Points on a hilly landscape, in no order, each with its height.
A ball rolls from a point to the lowest of its 6 nearest points, and stops where none of them is lower. Distance is the straight distance between rows; heights are no part of it.
k_206: [112 144 154 128 159 121 123 135]  height 457
k_774: [158  98  93 107  47 119 119 135]  height 261
k_204: [139  73 114 172 125 146 107 102]  height 470
k_264: [131 130 151 145 112 147 108 129]  height 375
k_692: [114 172 176 194 177 165 112 133]  height 418
k_469: [112 117 131 137 186 113 130 121]  height 635
k_224: [121 128 141 120 147 120 123 131]  height 447
k_64: [127 191 129  44  90 119 180 153]  height 266
k_123: [128  97 135 180 150 155 115 106]  height 488
k_815: [144 138 112  79  60 124 141 142]  height 193
k_491: [133  87 111 132 139 112 120 118]  height 631
k_297: [147 147 125  90  52 140 134 143]  height 229
k_340: [105 167 170 161 188 136 122 134]  height 503
k_105: [127  82 115 170 152 138 116 104]  height 402
k_878: [141 136 113  76  82 112 139 142]  height 158
k_601: [104 141 144 129 193 111 132 129]  height 531
k_522: [124 110 132 140 148 124 119 122]  height 544
k_290: [128  82 109 155 155 123 120 108]  height 577
k_797: [146  96 101 115  80 117 115 135]  height 433
k_830: [138 140 145 110  84 142 121 136]  height 219
k_673: [122 142 153 138 133 137 114 131]  height 377
k_167: [126 137 126  85 122 101 136 141]  height 204
k_826: [104 157 153 108 180 104 134 141]  height 494
k_818: [110 175 161 219 200 175 125 118]  height 209
k_926: [117 109 128 203 185 166 130  86]  height 328
k_196: [150 125  92  72  61 103 145 146]  height 189
k_933: [130 142 133  89 104 117 133 141]  height 206
k_993: [107 132 142 161 205 130 135 114]  height 520
k_440: [142 100 119 130  97 129 109 128]  height 446
k_617: [139 112 109  99  88 112 125 137]  height 265
k_361: [141 164 152 100  62 155 131 144]  height 195
k_28: [130 123 119  98 113 107 130 137]  height 222
k_395: [115 140 152 196 180 161 118 113]  height 293
k_341: [124 175 158  92 103 136 134 147]  height 194
k_796: [118 115 137 173 175 144 120 111]  height 417
k_839: [132 170 125  57  85 115 160 153]  height 225
k_368: [123 120 150 171 149 151 112 118]  height 449
k_161: [108 158 161 177 190 147 123 125]  height 431
k_178: [138  80  84 115 125  89 125 129]  height 652
k_538: [123  73  97 164 178 123 129  94]  height 680
k_321: [131 103 101  99 133  86 132 135]  height 445
k_284: [150  97  83  98  74  97 127 138]  height 426
k_88: [146 119 120 104  63 134 120 136]  height 319
k_236: [149 122 131 112  57 143 116 136]  height 358
k_533: [109 142 145 195 200 156 129 107]  height 297
k_181: [119  97 122 153 168 127 125 108]  height 626
k_728: [132 114 130 116 114 122 117 131]  height 323
k_767: [123 161 167 131 110 149 112 141]  height 286
k_747: [137 112 135 130  95 139 107 129]  height 361
k_875: [119  90 107 184 190 141 133  85]  height 68
k_187: [138 170 133  68  67 134 155 146]  height 197
k_955: [ 99 155 157 127 207 105 135 134]  height 519
k_164: [152 105  59  75  73  72 148 147]  height 301
k_833: [128 190 173 111  93 150 124 150]  height 127
k_881: [158 111  74  83  50 103 140 143]  height 282
k_652: [115 147 156 142 155 134 118 134]  height 442
k_590: [137 166 149  95  77 141 130 145]  height 122
k_325: [124 164 148  88 117 120 134 144]  height 231
k_843: [122  71  86 155 191 111 138  95]  height 237
k_752: [111 163 170 140 153 138 120 145]  height 412
k_544: [165 112  51  77  40  83 156 151]  height 340
k_564: [119 167 138  65 123 103 149 147]  height 262
k_145: [117 107 125 184 191 148 129  94]  height 443
k_548: [155 121  92  82  44 120 140 141]  height 254
k_316: [148 122  75  66  72  87 152 147]  height 196
k_930: [137 122  97  74 101  87 138 142]  height 27
k_879: [120  98 115 130 164 108 124 121]  height 709
k_158: [119 146 163 181 149 158 107 124]  height 396
k_256: [105 151 153 150 194 124 128 127]  height 535
k_112: [134 183 146  73  73 140 154 148]  height 203
k_218: [127  73 101 185 164 143 126  86]  height 36
k_409: [124  95 117 210 172 173 126  79]  height 359
k_588: [109 149 144  99 161 103 132 141]  height 500
k_577: [115 132 138 217 189 173 125  93]  height 312
k_285: [144  78 114 149 102 136 103 115]  height 253
k_563: [144  83  86 115 101 101 119 130]  height 614
k_746: [135 190 162  92  58 162 144 150]  height 300
k_723: [111 130 143 193 190 156 123 103]  height 164
k_32: [129 101 127 142 136 128 115 119]  height 475
k_579: [107 158 159 116 166 117 127 142]  height 476

Where does a ball stop that starts at each point below?
k_747: k_590
k_88: k_930
k_826: k_590
k_752: k_590
k_652: k_590
k_563: k_930
k_926: k_218
k_145: k_218

Call two points neighbours if one is among the 6 nearest of the other. Go from one point of each pair to the other, from neighbour to neighbour, staying as low as possible. Name the highest point that can't be avoided.
k_218 and k_723: k_926
k_590 and k_285: k_747
k_590 and k_930: k_187
